Points on a hilly landscape, in no order, each with its height.
From any point a climber takes the steepest step (rise divided by distance) to one of its 4 nearest points. It stops when none of these is higher. Distance is the straight distance between rows; heights are no part of it.
bome (h 646): [144  63  96 176 127 143  98 108  80 177 183 127 105 134 139 166 169  80
 130 123  75  87 176]
Nagaz (h 673): [138 160 131  81 112 116 132 143 162 171 106 108 133 121 125  78 153 166
 137 122 164 125 100]
bepi (h 670): [116 132 166 120 154 128 135 179 148  53 121  81 106 117 134 123  68 135
 143 119  58 150 113]
Gule (h 171): [125 140  99 107 129 145 125 116 149 165 129 121 153 138 113 114 192 181
 138 158 166 119 124]
kovar (h 9): [144 106  89  93 165 142 129 130 135 149 123 137 128 108 103 129 169 151
 140 146 155 137 110]
dimu (h 598): [116 151 185 103  77  37 129 161 143 160  91 151 129 125 146  90 119 146
  95  81 169  96  73]
Bemez (h 555): [106 135 154  76 152 107 138 155 136  74 105 164 137 120 119  66  93 112
 118  81 139 171  86]
kisif (h 685): [125 159 154  67 112  89 125 152 160 177 102 108 130  88 143  68 139 159
 134 104 156 127  90]
tuz (h 717): [111 152 136 174 106 152 132 146 135 104 124  92 147 184 128 171  78 143
 125 160  80 105 141]
salu (h 663): [143 123 129  68 170 113 140 162 143  91 125 131 120  93 103  70 120 115
 131 115 131 162  88]
Gofa (h 223): [148 133  94 127 144 152 162 116 122 114 135 121 137 108 115 139 149 111
 117 141 152 138 145]
fol (h 729): [168  51  72 174 141 138  76 113 110 194 174 130  87 117 147 147 161  80
 118 107  69  69 163]
Zuge (h 274): [140 125 105  96 164 138 140 145 136 123 113 133 127  99  91 102 147 127
 136 156 149 146  98]
radiz (h 302): [129 141 102 197 127 171 133 112  97 134 200 110 151 139 150 162 179 114
 118 120 109 102 183]
laz (h 558): [163  78  54 111 151 122  90 118 116 139 129 167  84 113 123 155 174 150
 148 138 136 129 137]
Feve (h 435): [ 99 125 191 121 131  84 131 138 125  86  99 169 121 137 123  93  74 115
 115  91 147 142  87]
vudo (h 536): [112 139 150 169  94 129 145 128 142 138  91 159 132 143 124  95 104 133
  91 136 169 118  99]
Lod (h 592): [101 168 158 214  75 152 147 100 129 134 113 134 127 138 136 123  85 119
 120 138 146 118 131]
Rered (h 218): [142 159 117 105 126 135 112 118 133 189 113 122 165 135 135  92 179 186
 143 162 183 121 125]
Kiput (h 221): [103 146 101 157 141 137 110  98 118 178 157 151 148 149 139 126 225 178
 127 153 164 113 150]
gadon (h 728): [131 126 119  70 147 120 129 152 146 157 100 121 132 109 110  90 148 161
 150 141 151 145  83]
duga (h 131): [126 115  68 160 147 143 115 101 101 172 185 147 136 122 133 165 207 121
 127 152 140 120 166]
Ravo (h 679): [106 134 184 107 135 115 138 143 139  74  88 153 113 114 119  78  82 114
 121  88 140 174  90]
Neso (h 749): [157 106 121 123 133 146 113 119 111 114 164  83 147 165 133 184 126 113
 147 150  73 118 190]
gegen (h 515): [ 91 137 185 141  89  63 143 137 132 145 100 159 145 135 131  92 103 125
  82  96 177 100  65]
rati (h 705): [145 153 162 151 112 162 155 143 139  86 114  94 134 137 139 144 105 133
 131 138  89 132 147]
Tise (h 577): [112 148 172 113  82  59 129 154 142 165  88 151 142 131 133  73 124 147
  97  93 175 102  77]
basun (h 697): [153 100 103 100 160 142 169 132 130 102 127 131  96  74  88 147 134  98
 154 150 131 154 128]
Gif (h 658): [136 143 128  84 119 121 126 134 152 181 114 115 154 116 124  97 160 175
 141 146 162 127  95]
Zete (h 665): [ 82 156 155 229  84 144 119 136 123 129 133  92 154 169 117 175  60 144
 122 166 111 100 133]
feb (h 760): [150 115 132 112 155 157 142 131 135  86 142  78 123 124 117 176  90 106
 162 152  72 142 149]
dema (h 559): [139 141 163  98 160 137 157 144 144  72 118 127 113 106 105  86 106 100
 145 115 115 176  97]
mima (h 727): [124 147 142 147 124 149 133 155 141  87 121  77 115 157 140 143  74 146
 143 146  69 127 123]
nize (h 197): [123 143 124 221 102 179 144 113 120 132 134 133 155 164 155 163 123 130
 110 119 132 122 163]
Ludeg (h 726): [ 99 134 124 168 111 149 116 140 136  94 137  82 157 211 114 177  97 151
 118 146  78 115 138]
buz (h 602): [141 120  91 157 137 168 146 112 102 128 160 116 150 132 137 169 152  98
 134 136 114 123 184]
memon (h 720): [ 74 165 206 148  96  95 137 133 136  97 123 160 107 103 129 120  45 106
 128 118 131 138 113]
tineb (h 304): [148  80  72 121 146 119  89 110 100 172 138 163 102 119 139 162 182 142
 137 145 155 128 147]
nugef (h 573): [ 90 146 190 181  93 106 142 104 130 117 113 160 117 127 122 105  70 113
 115 139 153 139 100]
voza (h 450): [125 152 151 130 127 146 174 133 134  91  96 139 126 126 112  90 115 119
 118 115 129 150 117]
maruz (h 623): [107 157 169 226  75 147 139 117 128 127 123 125 137 140 142 152  56 137
 133 163 129 118 139]
zabut (h 554): [118 144 161 116 100  95 136 149 153 146  88 145 135 129 131  67 129 144
  95  91 150 108  69]
Tuza (h 442): [ 81 136 137 205 108 150 100 106 125 132 147  91 169 232 127 202 112 155
 117 126  81  99 162]
zuzo (h 627): [ 75 170 207 188  83  97 141 129 132 118 124 155 113 131 116 129  61 115
 126 139 132 123 106]
Ronok (h 467): [103 154 174 169 107 142 140 134 135  92 117 133 113 128 141 119  72 123
 111 134 115 125 118]
ler (h 299): [130  94  69 170 141 132 103 107  87 174 186 141 108 109 145 159 181 105
 118 135 109 121 177]
vimis (h 747): [133 125 132 107 149 138 149 160 150  72 130  64 127 165  98 169  85 138
 145 152  40 130 132]
dof (h 71): [102 150 147 226 110 162 114 107 105 137 151 102 176 201 151 184 128 145
 122 115  95  91 171]
nipa (h 718): [122 135 117  74 133 123 135 143 161 179 106 118 132 111 107  81 166 163
 138 153 149 139  99]
buriz (h 746): [161  43  94 164 137 148  84 102  78 159 180 125 104 131 141 167 142  79
 127 118  83  92 178]
Naras (h 600): [ 79 163 200 143 113  73 136 123 118  90 126 173 125 119 111 125  48  99
 127 113 169 131  96]
gapi (h 572): [140 149 117 147 129 175 164 119 119 112 120 124 138 123 139 127 142 130
 126 139 128 152 152]
roriz (h 481): [116 154 171 107 113  65 126 152 130 125 101 157 132 124 121  76 100 124
 105  69 163 115  61]
gedu (h 501): [104 139 177  93 124  59 122 153 105 105  96 178 146 121 115  90  68 118
  96  65 175 141  78]
mure (h 174): [161  90  90  79 147 122 105 120 117 168 108 133 108 103 128 150 164 182
 159 163 156 128 119]
Memom (h 630): [132 176 170  85  93  73 132 141 165 186 100 119 124  85 170  76 141 153
 120 100 165 126  99]
tomo (h 576): [105 161 156 192  87 147 158 121 132 120 105 137 110 142 137 122  85 127
 121 140 153 135 129]
Rilu (h 664): [111  85 107  99 145 135  99 110 148  78 178 101 146 202  85 207 114 101
 115 154  63 102 170]
Fusi (h 761): [168 119 116 119 149 158 153 124 119 109 142 102 115 109 115 166 109  85
 163 149  99 136 158]
geg (h 314): [132 151 130 199 105 177 147 115 124 108 132 110 157 159 153 150 101 145
 123 118 114 121 160]
sav (h 601): [126 173 161 117 101 112 115 143 171 165  87 121 142 142 127  73 148 161
  94 125 172  98  83]
Geza (h 505): [125 159 100 158 120 161 154 109 131 129 111 127 156 145 125 123 157 138
 103 139 166 126 127]
lofi (h 637): [146 154 148  64 122 113 129 140 153 190  88  93 129  88 139  62 148 161
 140 126 155 131 115]
ginun (h 96): [139 117  65 121 145 145 131 119 117 141 154 127 118 114 116 140 168 121
 121 159 162 139 145]
Kap (h 585): [ 82 134 179 130 107 105 150 129 125 106  87 166 115 128 119  91  80 115
 107  97 151 137  94]
gona (h 491): [120 153 133 179 111 177 163 126 136 114 114 131 150 136 131 107 134 125
  89 131 145 134 130]
gat (h 584): [124 132 165  98 142 131 148 150 135  88 104 157 119 126 110  79 109 127
 110  99 131 159  98]
rili (h 662): [ 78 153 194 123 116  98 118 150 142  59 116 151  99 102 125 125  41 114
 136 109 110 147 108]
Luz (h 434): [130 151 115 142 110 158 151 112 143 118 111 127 144 130 118 119 161 129
 104 139 157 130 128]
roton (h 244): [ 98 132  76 195 126 134 109  78 108 203 178 135 124 145 132 139 243 135
 121 151 138 113 158]
vefut (h 164): [138  86  54 125 144 141 118 103 112 155 154 155 116 101 121 170 168 123
 137 140 140 131 151]
bipu (h 553): [107 139 184 107  92  18 119 157 109 133 103 158 143 136 113 106  81 114
 106  61 191 121  72]
zali (h 750): [176  41  91 145 145 166  50  90 100 164 161 123  97 149 139 144 114  70
 126  93  58  71 173]
buv (h 732): [146  73  63 151 137 145  87 107  91 150 180 127 107 114 142 177 137  92
 139 124  95 100 181]
fano (h 765): [169  88  80 119 156 146 141 120 109 118 143 134  95  83 113 176 127  93
 146 150 114 124 155]
likan (h 625): [138 122 149  58 164 102 132 169 141  80 117 154 140 105 108  55  99 107
 138  91 134 167  88]
zoret (h 477): [ 96 148 222 125 116  67 135 131 118  93 118 183 129 134 106 127  53 105
 118  89 184 145  93]
Kevit (h 736): [147 142 152 134 133 144 165 142 147  84 119  91 119 128 133 134 105 120
 140 138  90 149 135]
kozi (h 739): [176  62  70 140 141 154  80 104  97 141 168 138  82 117 147 172 128  85
 136 111  93  89 161]
Tar (h 497): [ 97 147 167 142 101 105 134 137 144 127  84 163 129 136 114  77 109 123
  95 105 167 124  68]
Ral (h 219): [116 144  88 132 116 154  98 112 134 185 138 137 164 163 133 123 205 199
 130 155 173 120 136]
pako (h 438): [148 159 159  37 131  67 114 138 155 186 109 105 105  67 163  51 135 158
 154 103 159 151 105]
Siti (h 743): [177  34  83 163 134 161  53 100 123 173 174 120  71 127 145 134 156  85
 123  84  56  72 162]
Zufeg (h 124): [133 147 135 198 116 168 145 107 115 133 153 106 170 160 163 157 156 135
 118 123 111 114 168]
dosu (h 762): [130  74  69 181 136 116  97 110  94 178 176 136  97 124 153 164 193  90
 121 124  97 102 167]
nos (h 738): [125 155 147 127 124 146 138 154 150  76 118  86 115 138 130 156  81 145
 140 143  70 133 119]
gived (h 273): [142  83  69 141 146 116  84 102 113 161 152 146 102 114 129 159 187 125
 139 145 132 128 155]
Tad (h 748): [143 111 126 112 137 130 128 128 136  89 148  81 137 172 105 201 106 115
 142 158  51 110 159]
Bomi (h 696): [120 142  84 178 126 161 136 117 110 140 170 133 156 137 141 157 184 128
 123 142 147 124 171]
lobag (h 485): [119 144 134 155 106 131 151 137 157 120  88 143 141 132 117  85 136 143
  95 114 171 134 100]
Vano (h 560): [102 161 162 189  94 129 148 115 146 116  85 136 134 138 126 100  95 129
  98 138 165 131 108]
Per (h 593): [111 140 161  62 134  86 116 155 129  71  92 184 134 120 124  77  61 112
 123  61 151 172  97]
pes (h 409): [171  77  70  80 156 119 106 123 127 140  95 155  92  82 114 161 143 147
 149 150 138 134 111]
pami (h 757): [155 111 132 113 154 155 165 135 134  98 131 107 125  90 118 147 114 104
 149 161 109 151 154]
Fof (h 647): [164  77 108  50 164  96 114 142 139 166  85 135 106  89 114 119 143 159
 175 159 147 129  85]
Refad (h 660): [128 164 167 106  87  73 125 149 167 173  91 129 128 107 158  63 139 153
 108 101 166 107  81]
Tez (h 549): [152  62  49 149 151 117  75 106 115 164 147 154  81 119 144 166 188 125
 129 133 130 113 162]
mibup (h 580): [107 131 133 173 124 169 117 115 122 107 161  91 162 205 144 199 135 144
 117 134  72 102 173]
ded (h 722): [111 131 129 140 123 149 117 135 135  91 149  76 159 196 130 185 116 132
 116 134  76 109 161]
zapi (h 626): [115 149 159 112 122 120 147 148 137 112  96 150 136 121 105  66 134 139
 114 109 148 138  85]
Tutaf (h 695): [126 158 165  52 111  61 131 158 160 158 109 127 122  93 152  63 126 150
 112  76 152 123  94]
vuzib (h 538): [122 146  83 168 134 152 135 100 126 151 150 135 153 144 126 145 197 149
 104 149 158 128 145]
rulo (h 378): [144 142 114  72 134 121 121 112 122 186 112 109 135 112 131 103 167 175
 161 167 172 113 123]
Vopag (h 114): [124 111  62 140 138 133 108 110 113 161 147 139 131 127 135 158 204 155
 140 158 157 131 158]
Geb (h 561): [116 147  85 185 133 152 130 103 114 156 175 143 150 147 146 153 217 126
 122 129 142 116 157]
setub (h 694): [ 95 162 154 190  90 143 124 148 131 100 120 105 130 157 128 162  56 149
 123 163 103 112 130]
fipe (h 648): [ 84 152 190 105 116  95 122 148 129  57 105 156 108 115 134 115  37 122
 137  90 108 171 103]
guk (h 388): [136 149 144 121 141 162 165 134 130  82 101 110 119 109 120 101 125 118
 140 124 131 164 120]
Tepit (h 741): [157 141 114 142 131 169 154 134 111 117 158  92 142 135 132 169 132 106
 133 147 107 143 170]
mig (h 433): [134 132  95 174 137 162 135 107  97 137 170 129 148 124 142 147 179 121
 128 139 137 121 166]
Talib (h 405): [136 130 115 124 130 152 160 135 138 126 115 135 125 123 110  85 149 127
 114 135 149 147 101]
ruz (h 730): [141  82 103 139 132 131  99  98  79 156 192 120 140 154 141 178 151  80
 144 129  83 100 181]
Fabe (h 260): [113  84  80 200 140 121 103  85  95 194 196 140 100 135 143 150 225 115
 133 141 111 104 170]
tusus (h 737): [181  54  56 146 138 153  61 106 127 152 152 145  67 122 163 148 154  96
 114  85  90 103 167]
tuzit (h 520): [ 96 161 170 167 111 132 155 130 136  90  89 152 130 118 128  96  89 120
 110 120 146 135 123]
Bur (h 714): [149  94 126  31 168  93 114 160 146 177 104 120 111  66 112  84 120 142
 172 123 140 153  83]
Kele (h 575): [112 152 175 134 126 126 153 138 135  70 110 121 108 113 135 114  84 127
 137 120 103 164 117]
Kufin (h 699): [138 119 115 135 130 156 121 109 106 114 178  92 160 180 139 179 127 110
 140 144  69 122 189]
lemu (h 570): [ 86 165 172 178  96 120 135 156 133  94 112 117 110 139 122 139  46 133
 129 143 101 109 117]
fami (h 369): [140 116  88 102 154 158 145 124 116 134 130 128 122 104 112 142 152 119
 129 150 151 138 129]
Dukeg (h 518): [107 142 185 104 108  55 117 145 109 109 102 186 137 144 118  87  78 118
 113  64 179 130  67]
sepes (h 742): [119 136 181  93 151 120 141 160 156  62 118 116 103 107 136  96  77 107
 149  95  92 177 114]
sen (h 309): [124 110  87 169 132 149 110 113  88 180 200 136 131 129 145 155 196  98
 126 137 118 108 175]
vilu (h 756): [156  65 109 147 133 148  77  93  86 158 176 113 111 164 130 175 126  69
 142 127  66  96 184]
Konuv (h 76): [115 150 135 211  99 177 122 124 118 116 137  94 154 185 150 177 106 149
 128 141 104 105 153]
las (h 468): [128 145 147  65 124  97 126 162 146 124  91 148 131 120 122  61 116 126
 106  73 148 125  75]
nas (h 723): [117  99  99 104 141 139 118 127 146  65 153  65 141 195  94 206 102 109
 122 160  56 114 143]
tik (h 745): [139 126 125  60 139 114 125 141 134 184 104 108 133  87 123  78 146 178
 152 153 155 133 103]
Nes (h 687): [156  88  75 101 160 142 141 127 124 134 121 139 100  83  93 160 147 116
 140 152 131 141 133]
pugu (h 242): [115 105 100 205 136 133  99 101  77 187 197 126 116 131 146 155 206 103
 134 135 100  98 170]
lur (h 740): [134 125 118 117 130 143 137 152 152  65 127  63 126 182 110 193  82 149
 125 154  52 119 137]
gukab (h 581): [100 148 183  72 131  64 125 146 120  81 100 185 137 126 123 120  48 110
 123  73 170 155  98]
Mul (h 735): [143 113 127  46 132  95 117 138 133 195 100 104 122  60 128  70 134 160
 174 136 160 152  98]
bobiz (h 766): [179  98 118 107 152 153 123 123 103 117 154  96 136 123 122 192 104  84
 161 158  87 121 165]
Dafes (h 57): [118 139 142 201 110 163 129 114  98 129 172  99 174 194 158 170 155 136
 123 118  83 102 188]
sis (h 734): [121  79 101 122 142 151  88 100 116 120 188  94 152 195 120 195 124  86
 139 156  60  93 175]
zak (h 240): [129 121 110 176 128 168 131 102  97 145 185 105 165 178 145 171 165 102
 133 118  93  98 187]
zuto (h 681): [123 165 175  89 101  69 128 152 162 164  90 130 133 110 150  69 140 156
 114  93 154  99  77]
Ziv (h 514): [122 133 157 108 148 131 160 131 132  76 101 137 125 111 118  77 100 117
 121 114 125 171 112]
ziz (h 680): [146 103 111  52 173 116 145 157 137 135 106 132 119  87  95  81 133 134
 138 128 130 150  77]
fupo (h 634): [134 131 159 107 153 145 163 140 155  69 118 113 104 101 123 108  86 108
 149 128  89 165 125]
tedo (h 713): [ 70 148 202 114 109  84 130 132 131  75 105 170 115 122 140 123  47 109
 121  97 151 147  98]
kibe (h 615): [135 109 132  73 186 130 161 144 137  87 108 128 120  77  83  98 128 108
 152 128 127 181 102]
tamu (h 754): [146 121 127 103 148 136 145 145 135  82 145  64 130 157 108 179 101 121
 151 161  52 133 151]
mak (h 744): [140 141 122 128 122 147 129 132 130  89 140  77 157 183 144 174 110 140
 129 152  73 119 162]
dup (h 582): [102 149 180 115 133 112 156 142 132  76  90 151 116 114 130  86  83 111
 112 102 139 166 118]
nekov (h 678): [116 144 151  80 154 124 149 149 148  99 104 146 133 129 107  60 132 118
 131 102 137 153  70]
fup (h 725): [157  48  61 145 140 129  63 108 133 154 157 156  68 119 162 166 169 100
 107 109  99 107 156]
Tolup (h 772): [162  99  91 131 132 147 128 113  86 136 172 109 133 137 134 177 127  84
 144 149  87 112 175]
Modif (h 511): [121 153 109 191 105 175 160 115 141 133 120 155 152 144 141 124 148 151
  94 136 170 128 133]
Duka (h 330): [117  89  67 187 139 121  78  95  95 189 180 147 106 127 149 152 206 114
 125 135 127 113 168]
ruva (h 535): [ 96 149 179 159 107 128 146 136 142  87 103 127 119 119 151 119  61 131
 129 118 103 136 115]
komo (h 431): [128 161 147 152 118 154 164 111 139  92  85 123 128 127 123  85 121 123
  98 126 149 145 113]
gazu (h 758): [148 108  84 129 144 152 141 111 103 138 148 122 122 104 114 160 139  98
 137 155 122 131 158]
Defof (h 498): [124 157 122 158 109 144 149 131 151 133 117 148 143 137 121  92 139 141
  79 137 167 136 108]
zub (h 711): [123 109 116 121 141 146 109 111 136 104 173  88 151 198 118 201 122 115
 134 149  63 116 174]
Resuz (h 689): [166  70  51 120 141 129  98 113 120 148 126 160  79  89 124 162 148 113
 130 149 134 128 152]
kago (h 213): [128 159 116 125 112 130 131 123 163 171 114 121 151 144 121  86 166 168
 113 153 173 120 103]
sovo (h 707): [134 136 135  37 151  79 117 162 153 162 111 114 124  88 124  60 143 157
 143 117 144 147  88]
Pora (h 759): [157 105  98 101 156 156 163 113 115  93 143 111 119  70 107 162 109 102
 155 148 101 143 141]
pevo (h 571): [135 161 131 164 114 172 157 119 121  96 123 103 147 133 148 141 118 137
 122 131 109 125 145]
piz (h 721): [ 94 134 126 178 108 139 115 128 134 100 146  82 157 215 118 191  92 155
 114 143  87 102 140]
zoke (h 654): [127 150 144 160 117 159 157 132 139  85 105 101 128 127 132 111  98 125
 127 138 113 146 136]
gis (h 752): [161  34 108 138 143 145  52  92  89 152 158 120 109 150 127 166 117  78
 145 112  62  78 167]
fulif (h 290): [146 117  86  70 140 123 128 129 139 174 113 122 124 104 111 115 166 176
 149 164 162 128 106]
Kes (h 507): [118 159 123 199  87 160 161 119 139 122 104 141 140 150 132 122 131 143
  93 130 167 121 119]
sobi (h 519): [117 150  95 160 120 163 140 112 143 160 131 138 154 151 127 126 180 171
 103 142 180 131 139]
Bepun (h 537): [148 152 136  77 117 109 130 122 148 195  97  98 142 101 143  91 151 172
 155 146 167 135 112]
kufi (h 214): [118 138  84 129 140 140 107  96 116 185 136 134 151 147 128 122 204 187
 129 161 167 127 134]
Sode (h 370): [137 124  68 150 134 158 130 117 107 129 162 138 139 114 131 152 167 108
 117 145 140 118 169]
gem (h 688): [190  60  53 104 136 130  70 107 130 137 120 171  82 104 145 168 160 127
 128 125 124 118 145]
moti (h 146): [145 139 123 175 122 161 143 116 111 125 169  92 167 167 151 171 141 132
 129 129  82 105 196]
koli (h 591): [118 179 166  94  87  96 122 138 175 183  84 117 129 116 155  69 152 170
 114 107 159 112 111]
Katiz (h 851): [128 146 171  89 155 108 148 144 142  57 116 151 108 109 131  87  75 106
 129  90 115 181 107]
mit (h 767): [180  91  79 128 141 145 119 121  98 127 155 127 108  93 126 185 133  93
 144 142 108 130 169]
novi (h 755): [138 142 137 135 132 154 154 137 131  90 137  76 139 142 138 166 102 120
 142 158  80 120 152]
rodal (h 579): [151 123 126  98 172 145 172 137 124  95 119 122 108  97 104 112 116 114
 149 143 116 167 118]
rofi (h 708): [147 140 135 144 125 172 169 132 137  85 128 104 132 119 142 131 117 125
 132 139 104 146 144]
pinok (h 712): [116 145 139  68 145 102 137 157 153 137  99 127 126 106 108  57 133 143
 128 121 149 155  75]
teviv (h 458): [152  92  97  77 147 119 123 126 143 153  98 135 110  98 108 115 150 167
 164 171 152 127 105]
dezak (h 706): [171  65  47 141 139 135  76 117 120 151 148 155  76 109 151 164 160 113
 130 124 121 116 164]
mer (h 275): [115 148 118 205 121 171 132  94 106 157 182 108 169 167 148 155 192 133
 117 113 106 106 170]
Tupok (h 250): [102 117  85 197 126 142 123  92  96 173 186 139 124 143 148 155 215 124
 123 141 111 113 174]
Sifol (h 32): [142  97  74 120 150 135 105 119 120 152 133 147 117  99 112 162 167 139
 142 165 149 129 131]
lenu (h 590): [131 137 142 102 133 134 146 137 150 103 100 132 125 113 103  62 139 131
 119 125 145 145  91]
tiru (h 719): [130 140 121  78 147 113 139 140 159 141 108 132 135 115 111  73 153 150
 130 135 143 141  75]
ture (h 751): [156  80 118 115 148 143  93 110 104 131 164  91 145 172 114 191 119  79
 141 142  73 100 184]
som (h 17): [119 151 140 204 107 176 127 115 112 132 143 108 162 175 165 175 131 153
 121 120  95 116 170]
loz (h 636): [ 95 147 170  75 133 105 113 154 142  47 100 160 123 102 139 106  43 114
 138  88 103 168 110]
savin (h 516): [ 71 145 184 151 113  86 146 123 127 114 101 165 120 132 112 102  74 117
 116 108 169 126  94]
simaf (h 659): [ 95 147 184 107 131 109 123 172 143  51 117 136 107 110 139 106  44 120
 142 110  87 148 112]
Muzed (h 753): [143 133 141 114 142 147 158 148 137  82 125  73 126 127 130 157  97 122
 155 152  75 141 129]
Simun (h 562): [117 153 150 124 119 127 167 136 145 109  91 147 122 126 112  71 131 127
  87 118 149 138  90]
sur (h 457): [127 126  85 177 134 155 135 106  97 146 180 137 137 130 136 157 195 115
 125 128 119 111 179]
gukeb (h 703): [110 156 146 165 105 159 131 145 141  93 117  80 137 167 130 156  76 147
 124 149  81 122 139]
gipo (h 702): [141 125 138  25 154  83 121 178 150 154 119 126 128  78 112  64 131 150
 154 110 144 145  76]
Mubu (h 768): [168  97  96 118 133 145 115 121  86 131 163 112 104 122 137 178 126  81
 153 140  82 111 173]
nuna (h 500): [138 184 168  57 112  77 123 131 162 191 112 118 114  76 164  44 154 142
 141 106 177 151 100]
beda (h 487): [106 158 143 195  94 168 153 126 123  98 101 123 130 141 151 141  96 140
 127 136 124 130 135]
Sezuz (h 482): [122 144  80 155 129 165 131 114 125 145 151 134 147 129 119 133 186 154
 115 152 163 136 132]
Gebov (h 456): [ 98 146 185 137  99  81 144 134 122 123  89 172 126 146 118  87 108 132
  84  93 169 121  73]
fito (h 764): [164  70 100 118 132 153  88 108  93 137 173 102 124 135 130 192  89  72
 157 132  89  97 175]
dasi (h 704): [123 152 150  84 116 109 126 153 171 151  92 124 140 117 111  66 156 156
 109 117 159 123  67]
levo (h 574): [112 148 177 120  95  24 127 150 137 152 103 155 145 114 134  92 105 147
  90  71 186 106  66]
pip (h 282): [135 118  93  74 130 123 120 122 126 168 116 122 134 116 125 116 172 184
 152 170 166 120 117]
pev (h 724): [142 111 118 132 124 156 124 121 110 118 167  76 156 184 135 190 130 114
 150 153  76 115 180]
Zef (h 230): [145 103  88  82 150 124 138 127 125 138 111 131 113 100  89 119 147 138
 146 155 144 136 105]
bipo (h 153): [139 114  75  86 145 132 121 124 121 157 128 135 139 114 118 135 181 175
 160 173 164 133 120]
gil (h 686): [157 110 115 148 137 160 115 112  99 138 183 115 138 143 139 177 153  91
 148 124  89 117 178]
Zomu (h 513): [ 83 150 201  89 132  51 136 143 131  90 112 188 136 122 109 126  36 106
 125  82 174 140  97]
kosol (h 227): [150  96  89  83 178 117 136 138 132 133 101 139 101  88  87 123 146 134
 157 146 140 156  96]
nodi (h 818): [ 93 159 197 142 106 101 138 130 128  93  98 160 107 120 136 108  46 109
 123 114 140 149  95]
purev (h 303): [134  85  65 159 138 117  93 110 108 177 171 160  84 112 158 170 205 122
 134 131 129 112 163]
Tuk (h 232): [107 119  74 163 136 131  94  83  92 184 162 150 122 136 140 156 216 164
 133 155 160 124 152]
Lavoz (h 466): [133 148 113 171 128 171 161 116 129 110 152 113 151 131 138 141 146 127
 118 132 134 113 162]
voz (h 59): [130 139 137 183 113 168 124 130 113 112 142  93 169 179 144 166 116 154
 132 141  94 112 174]
saze (h 583): [ 89 160 182 206  95 120 157 111 134 118  96 143 110 133 120 121  71 111
 117 152 144 120 113]
pimu (h 469): [101 147 208 108 116  54 141 120 111 121 122 178 152 127 102 122  60 110
 112  78 198 136  82]
sibav (h 527): [104 139 196 123  94  38 130 143 106 143 121 170 155 127 112 126  83 106
 118  66 207 120  65]
veziz (h 763): [165 119 114 128 146 157 138 124  92 112 155  89 149 133 134 176 122  97
 143 155  87 136 188]
makib (h 731): [114 128 116 129 123 148 121 143 146  69 134  85 155 204 109 189 102 143
 109 150  55 114 133]
mil (h 301): [135 168 130  94 114 127 125 128 155 201 103 107 151 114 141  81 163 181
 131 156 174 115 120]
nagom (h 547): [111 160  88 194 125 171 151 105 117 147 168 144 159 144 146 150 194 135
 101 107 141 120 174]
gam (h 504): [108 154 151 128 101 107 135 136 157 137  82 142 143 143 123  79 136 159
  81 128 169 113  83]
lale (h 529): [124 161 105 184 115 171 146 122 127 137 149 138 149 146 150 139 168 131
  99 133 156 134 150]
madot (h 661): [180  74  55  95 148 125  87 113 125 140 100 163  82 105 119 164 158 136
 128 140 134 127 141]
dori (h 407): [152 140 126 106 154 148 181 128 133  94 118 116 125 115 116 103 141 122
 122 135 145 162 104]
nimev (h 716): [151 139 113 144 128 176 155 120 120 106 142 100 142 127 133 153 139 106
 130 134 108 139 176]
vafig (h 452): [ 95 131 211 136 102  68 134 125 113 107 107 183 132 126 101 106  78 111
 102  98 178 136  81]
toz (h 652): [153  51  71 174 139 126  80 108 115 173 175 142  65 118 159 153 166  76
 125 129  94 106 166]
zivi (h 618): [ 88 149 191  79 139  91 120 151 132  52  96 173 120 117 135  98  39 115
 141  73 151 166 100]
gibo (h 701): [135 161 158  38 136  78 115 177 167 148 112 121 130  85 143  56 137 148
 143  98 149 144  81]
gedet (h 709): [155  94 104  55 151 108 118 147 137 157 108 123 116  89 106 118 139 159
 154 151 141 143  88]
mam (h 733): [136  64 107  98 149 140  80  96 123 110 179 106 125 189 104 209 108  80
 141 162  58 112 179]
bam (h 297): [127 154 116 123 127 156 147 136 162 147 110 133 141 130 109 108 168 162
 110 147 167 117 117]
tigi (h 578): [128 138 157  52 150  83 122 171 129  77  99 169 138 117 120  56  94 116
 126  63 132 158  89]
nevi (h 552): [ 86 148 197 163  94  90 153 108 125 113 111 175 132 137 118 113  82 117
 109 127 176 121  88]
puvi (h 771): [153 104 130  55 153 109 125 144 149 172  97 116 117  80 136  82 155 170
 174 153 146 140 101]
duze (h 556): [106 147 182 140 127 126 151 137 145  71 101 145 106 108 134  98  80 126
 129 112 118 148 120]
kipu (h 371): [156  80  72  94 160 126 115 129 111 146 117 141  92  93  98 155 154 133
 142 161 153 135 120]
lusad (h 690): [143 117 121  45 167  98 135 164 136 127 112 142 125 100  89  66 132 130
 139 118 135 160  70]
zed (h 643): [121 163 183  94  93  39 122 159 166 167  94 141 122 107 164  83 138 165
 106  67 162 119  89]
Vomu (h 624): [ 96 146 182  69 118  86 109 151 124  38 110 176 119 104 140 100  33 123
 139  81 144 180 112]
misud (h 495): [143 179 170  98  96  97 120 128 164 209  89 108 129  99 160  62 161 165
 138 109 178 128 112]
Vogu (h 439): [147 138 101 168 122 166 136 110  99 145 171 110 150 130 145 163 165 104
 138 134 106 119 187]

Where does a climber stop that starts at each point below?
gam: puvi
Vomu: nodi
voz: Tolup
Vopag: Tolup
vefut: Tolup
Luz: Bomi
salu: puvi
gived: Tolup
nuna: puvi
Memom: puvi
vudo: nodi

Call two points neighbours if one is among the 4 nearest of the other. Go from one point of each pair to the other, from neighbour to neighbour, staying as high as possible. Name the lowest point that can't be avoided.
nodi and dosu: toz
dosu and Bomi: Defof
dosu and puvi: gat
nodi and Katiz: simaf
Tolup and Ravo: bepi
